Each row is a point on a landscape with many valleys, with its height.
From any point a ball rolls to the lowest of the 2 points nearest to it. It stops when none of these is lower. Distance is the straight distance between rows; heights are no part of it.
rokif h=79.4: [ 87 119 136 112 141 201  98 139  96 176 125 165  67 145 151 105 120 136
  79 138  73 147 169 132 130]
bufo h=17.0: [134 143 121 150  97  86 155 120 138 105 126 161 166 102 111 111 114 115
 194  92 131  98  91 154 135]
mutu h=38.5: [137 140 115 182 127  89 175 114 105 101 165 160 136 150 133  72 186 115
 205 118 103 126  97  44  99]
zap h=66.0: [102 113 121  84  83 139  90 102 143  89 108  90 144  96 132 162  83 133
  57 109 136 139 158 203 109]
Kerim h=67.1: [131 117 133  89  74 178  90 101 130  98 122 110 132  96 173 125 108 127
  36 101 140 158 167 168 117]
Ruzep h=60.9: [117 117 102 142 142 163 108 131 143 114  88 133  98 113 117 124  60 116
 113 133  81 102 179 162 130]
Nere h=74.7: [100 148 101 161  77  91 160 128  64  92 132 143 179 160 103 107 138 147
 225 131 106 102 125 119  48]
zafe h=24.1: [162 153 133 158  96 116 143 107 162  82 107 160 130  63 156  97 116 103
 178  78 145 120 116 140 160]
Veban h=43.5: [142 142 119 132  94 167 166 177 172 150 132 189 122 120 150 103 142 129
 101  99 157  75 144 120 138]
Rokam h=78.3: [ 76 124 123 111 150 170  93 162  95 133 109  91  60 144  98 140 109 120
  91 134  70 160 120 171 129]
reg h=43.9: [114 122 139  70 157 141  93  90 165 169 124 134 152 118 136 146 119 155
  77 138 143 142 170 169 135]
zira h=60.3: [129 134 129 108 145  77 125 115 103 136 144  79 171 176 117 179 174 166
 133 188 148 128 119  66  93]
bibe h=33.4: [121 119 145 108 213 149 120 120 134 198 146 143 113 159 133 138  81 128
 133 145 107 156 186 151 152]
pesi h=21.7: [138 144 124 135 166 125 152 146 142 148 141 157 110 125 122 108 150 123
 163 115 125 119 101 118 158]
tef h=59.5: [115 106 122 119 150 131 117 106 141 143 120 141 135 126 138 158  27 125
 137 138  98 107 201 172 127]
Riv h=35.0: [119 114 120 121 172 195  94 108 177 154  94 152 103 125 136 111 105 142
  70 127 107 140 196 127 134]
gifir h=32.3: [103 128 117 123 203 159 120 139 180 180 106 153 113 138  97 126  85 144
 111 147 101 109 183 150 145]
sel h=82.3: [139 156 160 144 130 155 121  84  86 122 130 171  83 103 197  70 122 105
 159 120  85 153 146 107 154]
kipi h=42.1: [120 119 121  94  98 114 106 127 146 115 113  77 154 131  91 176 159 155
  80 137 156 130  99 120 106]
Fesi h=55.4: [141 113 107 128 172 154 145 176 225 154 118 127 111 122  93 141  89 121
 109 120 166 115 158 174 144]
Kipo h=25.9: [111 147 119 142 154 161 153 188 148 152 122 167  84 123 105 100 112 107
 140 110 113 103 124 167 163]
Pek h=45.4: [172 114 138 105 150 111 138 141 155 139 164  77 145 123 132 162 136 112
 107 128 199 156 108 145 157]
Rurep h=30.9: [112 120 147 104 173 163 125 127 144 189 144 163  92 117 137 113  93 118
 132 117 128 143 149 185 179]
pelad h=37.4: [ 86 138 145 105  87 119 113  89  24 125 143 138 136 136 157 131  93 142
 170 148  92 122 154 150 102]
saka h=56.8: [139 128  89 137 139 140 155 183 177 114 105 104 125 134 103 170  64 121
 114 122 135 100 159 161 115]
Mig h=56.5: [129 108 139 138 149 137 103  91  77 129 136 120  98 114 166 124  57 100
 148 143  78 144 163 154 153]
Dav h=22.7: [138 115 156 168 114  78 165 146 159 131 155 146 129 112 106 108 171 108
 192  91 163 152  39 101 181]
gunet h=56.4: [141 153 112 156 166  84 146 134  79 110 142 121 126 156 112 120 147 123
 191 149  86 136 112  89  90]
sonit h=29.0: [123 121 107 149 139 136 125 160 168 127 100 128 110 125  81 119 179 139
 100 127 125 102  85  91 135]
dagub h=31.2: [146 112 142 145 153  65 155  93 115 136 169 123 160 151 116 121 189 127
 170 155 148 140  79  49 142]
Keraf h=54.0: [150 118 130 100 171 128 130 117 222 140 133 124 123  85 123 140 109 117
 111 110 183 146 135 194 165]
zabu h=33.6: [180 124 107 122  91 138 146 149 136 103 134  95 148 141 166 173 118 125
  97 115 173 130 156 114 100]
vel h=53.8: [163 153 100 163 139 123 144 122 101  91 116 139 129 145 146 109 137 132
 165 145 102 103 144  75  91]
Vepir h=38.1: [148 118 132 150 104  78 100 116  93  96 109  88 165 132 107 130 178 134
 141 139 138 147  84  86 103]
Nif h=44.6: [122 127 169  80 125 158  98 111 108 156 148 134 112  93 160 111 142 113
  93  98 157 172 117 183 172]
niz h=58.5: [137 109  90 153 104 126 155 192 183 102 105 106 130 128  84 164 120 126
 100 124 151  80 113 123 118]
nud h=40.3: [143 133 115 130 140 196 141 170 191 172 121 170 106 142 153 101 151 146
  65 110 151 110 176  98 132]
Zoka h=44.7: [103 140 132  72 129 128  81  99 124 135 111  90 158 127 115 149 141 156
  76 143 126 146 131 148 117]
Vub h=70.2: [100 165 146  92 148  91 141 110  95 162 165 140 163 172 103 135 138 159
 175 154 109 119 103 133 110]
voru h=53.7: [154 123 152 127 182 165  79  84 142 125 123 110 102  97 179 107 103  99
 101 130 134 191 183 138 173]
maziv h=59.9: [151 112  91 165 119 166 150 180 217 100  99 126 100 100 114 118 131 109
  77 104 160  98 134 124 143]
fero h=62.1: [151  98 115 130  94 156 128 139 187  97 131  92 119  99 129 139 164 118
  53  95 187 148 101 129 147]
Tuden h=75.7: [ 74 158 117 139 104 104 144 137  79 125 118 161 151 149  83 111 117 152
 197 134  75  87 115 145  83]
ziva h=62.4: [124 101 128 132  93  93 152 121  96 130 145 125 155 177 120 165 192 161
 120 167 155 107 101  33  92]
rufom h=63.9: [116 116 125 129 103 144  78  89 118  84  87 106 112  76 125 119  87 106
 105 114 103 138 122 180 141]
Mubit h=33.8: [113 140 136 118 105  71  85  97  92 103  96  84 190 122  92 141 151 163
 154 150 124 137 101 134  84]
sib h=37.3: [150  81 135 175  94 104 158 118 139 108 124 150 124 135 115 129 190 128
 123 140 161 108  81  33 132]
nute h=71.7: [ 98 165 139 101  97  87 153 117  51 123 168 127 179 172 131 146 124 153
 192 133 131 120 126 134  83]
Deze h=62.5: [128 125 103 149 124 142 101 142 111  76  84  86  99 105  94 135  71 101
 127 119  87 134 120 169 120]
Pezu h=29.2: [190 130 123 145 109 116 139 118 147  83 126 117 143  97 160 133 125 105
 134 101 171 131 126 117 137]
Bodid h=52.5: [155 128 145 111 165 145 107  74 191 131 122 149 123  77 174 114 113 115
 113 109 166 160 173 157 179]
sodo h=50.4: [149 155 107 147 121 157 151 122 120 118 119 171 130 138 164  99  96 136
 151 134  98  84 188 103 104]
belal h=44.5: [ 85 119 125  91  89 186 109 140 123 152 110 146 111 148 158 151  82 144
  70 116 108 111 198 157 108]
saseb h=66.3: [134 139 161  86 128 120  92 135  67 121 150  61 151 139 147 149 133 114
  92 139 152 182 125 150 132]
Zuz h=32.9: [137 125 111 153  86 139 131 135 148 119 100 164 138 113 124 100 190 149
 107 127 131  85 104  63 119]
tad h=28.5: [125 119 136 152 156 182 139 155 157 148 125 165  60 102 147  98  71  89
 139  98 126 134 167 183 181]
fugu h=76.6: [ 86 151 108 152 126 106 122 174  94 117  87 135 115 149  66 114 147 148
 168 143  64 110  90 121  71]
nipu h=25.8: [122 133 118 155 182 122 142 173 189 138 113 121  93 118  73 112 153 118
 148 132 130 117  77 129 167]
lat h=61.0: [156 117 121 135 110 158 146 150 212 105 124 139  98  81 150 119 140 105
  96  81 194 130 124 149 163]
bod h=49.1: [112  89 148 106 107 161  91 111  86 142 145  93 115 127 178 161  48 107
  89 132 118 161 191 173 137]
dag h=80.1: [127 144 135 102 168 168 110 128 119 172 130 155 104 149 151 108 158 140
  97 134 105 141 148 111 137]
geto h=24.5: [128 147 127 119 110  91 137 126 100 115 131 122 155 121 108 147  86 126
 174 114 124 111 109 176 118]
nasas h=41.4: [144 117 109 212  92  98 201 132 134  92 141 172 146 138 118  83 156 112
 189 127 135  75 103  50 118]
Balok h=37.6: [133 123 104 110 145 174 113 131 193 143 106 143 136 145 136 137 141 165
  56 131 137 112 187 100 111]
dusi h=75.9: [121 110 113 179  61  72 187 137  78 101 161 132 178 185 108 127 170 137
 211 130 137 119  94  73  63]
vake h=63.2: [145 117 123 107 111 138 100 136 145  80 134  38 145 118 123 151 150 115
  43 114 173 185 105 151 135]
Ded h=65.9: [121 151 107 166 113 131 163 188 100 131 127 171 112 154 125  90 171 136
 143 131  88  80 115  69  89]
teto h=81.2: [119 147 134 119 131 148 106 103  71 137 123 165 105 123 152  97 137 132
 138 133  83 130 137 120 123]
fom h=47.7: [161 136 155  88 182 100 140 102 172 169 175 117 163 128 139 150 129 132
 137 137 184 147 135 152 163]
bal h=40.9: [122 131 120  89 154 135 128 135 183 174 128 146 149 136 113 147 151 163
 100 138 150  98 135 130 137]
bala h=47.1: [133 144 123 124  99 190 125 138 129 139 100 171 116 138 171 113 106 142
  86 126 100 102 192 116  99]
gokas h=77.5: [ 81 150 107 118 156 138  98 167  97 128  93 115  90 157  92 141 130 138
 119 155  62 122 121 131  92]
dekal h=64.4: [125 114 109 167 104 102 172 167  89 123 141 146 130 176 119 136 187 140
 147 149 121  98  97  40  83]
dilif h=68.1: [160 137 131 132  87 187 105  97 141  90  96 120  95  86 177  87 117 111
  73 103 130 151 150 130 132]
dokop h=27.1: [158 103 130 140 170  83 174 103 172 145 163 128 156 139 116 148 161 132
 151 158 171 114 101  71 158]
bazi h=24.0: [141  91 156 193 104  65 185 114 135 115 167 152 136 138 128 100 186  99
 199 108 160 155  60  42 169]
sumak h=41.2: [170 111 140 159 132  99 127 142 110 102 139  87 120 129 129 132 180 103
 131 123 152 168  72  73 134]
bev h=64.5: [160 124 153 121 104 115  91 121 108  95 139  75 163  97 144 129 159 104
  88 100 179 182  96 141 145]
Gimor h=44.8: [147 142 111 159  87 125 195 154 146 121 150 182 150 134 148 100 144 124
 150 116 149  62 126  85 123]
nuzel h=67.7: [106 139 157  91 175 116  81 128  61 143 144  63 116 151 129 155 107 116
 113 172  97 186 135 150 122]
lireb h=41.1: [134 142 162 111 113 143 107 107 149 141 130 152 118  83 152  92 189 123
 113  88 166 158  88 132 183]
Sesup h=66.8: [102 162 114 172 140 109 178 191 113 137 140 174 116 147  95  83 145 114
 184 116  81  90  96 112 114]
dulo h=69.1: [136 138 128 146  89 185 109 102 151 102  74 171  92  72 169  67 103 120
 103 113 102 104 155 134 142]
gopa h=65.0: [113  98 127 100 128 132  77  63 126 105 101  96 143  83 141 150  66 127
  87 145 103 138 174 183 129]
Tuzun h=29.1: [ 91 141 138  98 121  85  77  94 117 121  93  94 163 117  67 157 103 162
 139 159 102 119  99 182 104]
Vula h=28.9: [110 148 118 118 178 114 144 144 161 156 119 136 131 139  83 138  95 144
 155 152 100  92 129 159 137]
rezof h=22.5: [139 105 136 139 153  87 181 156 155 158 170 111 133 174  79 172 150 137
 147 157 152 108  70  97 137]
zul h=37.1: [135 137 135 116  81 139 105 118 120 124 110 151 138 111 140 105 190 145
 100 101 143 124  93 111 125]
pira h=31.5: [ 95 122 144 126  85 101 100  89  52 112 117 121 140  99 117 129  81 129
 173 130  92 119 113 188 116]
Ful h=38.2: [137 125 123 113  67 103 144 145 122 116 140 102 166 144 135 183 146 148
 115 124 181 108 115 108  91]
pafug h=54.8: [178 137 135 142 182 132 114 103 112 111 126 103 106 119 172 119  91  89
 144 132 121 173 172 122 146]
zufup h=68.9: [108 151 145  80 171 117 126 129  82 169 155 115 128 167 133 154 131 139
 133 156 110 152 130 135 121]
beked h=35.1: [154 149 145 149 140  94 142  87 106 115 160 146 144 128 162  84 195 122
 174 125 135 148 101  59 145]
fure h=73.3: [ 90 150 130 131  71  78 130 147  44 110 125 106 165 181 111 147 155 154
 200 139 113 148  98 124  55]
tukiv h=58.4: [133 143 128 137 152  57 142 143  76 120 160  71 150 181 108 164 147 131
 181 168 114 152 103  89  80]
vop h=78.9: [ 95 105 125 116 143 206  95 147 118 145 130 112  60 141 133 115  99 119
  61 113 100 176 163 166 143]
Buro h=50.3: [146 141 144  89 156 113 134  75 174 160 155 175 169  94 164 125 127 134
 130 118 166 124 151 155 159]
ponu h=16.7: [132 104 145 141 115  93 156 157 151 155 145 129 135 133  88 140 176 133
 135 119 164 130  42 105 153]
gapa h=43.4: [180  87 135 153 156 117 162 154 161 115 152  74 103 134 120 165 151  93
 117 130 189 159  93  92 167]
Vos h=41.6: [ 80 134 134  82  99 141 106 110  79 146 121 135 136 138 141 161  93 149
 126 144 101 112 166 165 111]
zefa h=58.1: [ 98 107 122 126 135 124 131 109  75 144 150 133 115 141 144 148  32 115
 172 148  75 107 176 172 128]
kisal h=47.2: [106  82 161 100 117 169  91 106 104 164 160 118  91  94 163 129  76 101
  94 114 131 164 139 205 180]
Pirip h=24.2: [108 152 118 123 154  87 112 114 141 126  96 122 154 133  60 139 127 159
 162 162  94  95  94 142 107]

Where does a ball stop that starts at each point below?
bod -> pesi
Gimor -> ponu
dusi -> bufo
sodo -> bufo
Ded -> bufo
fom -> Pirip
Zoka -> bufo
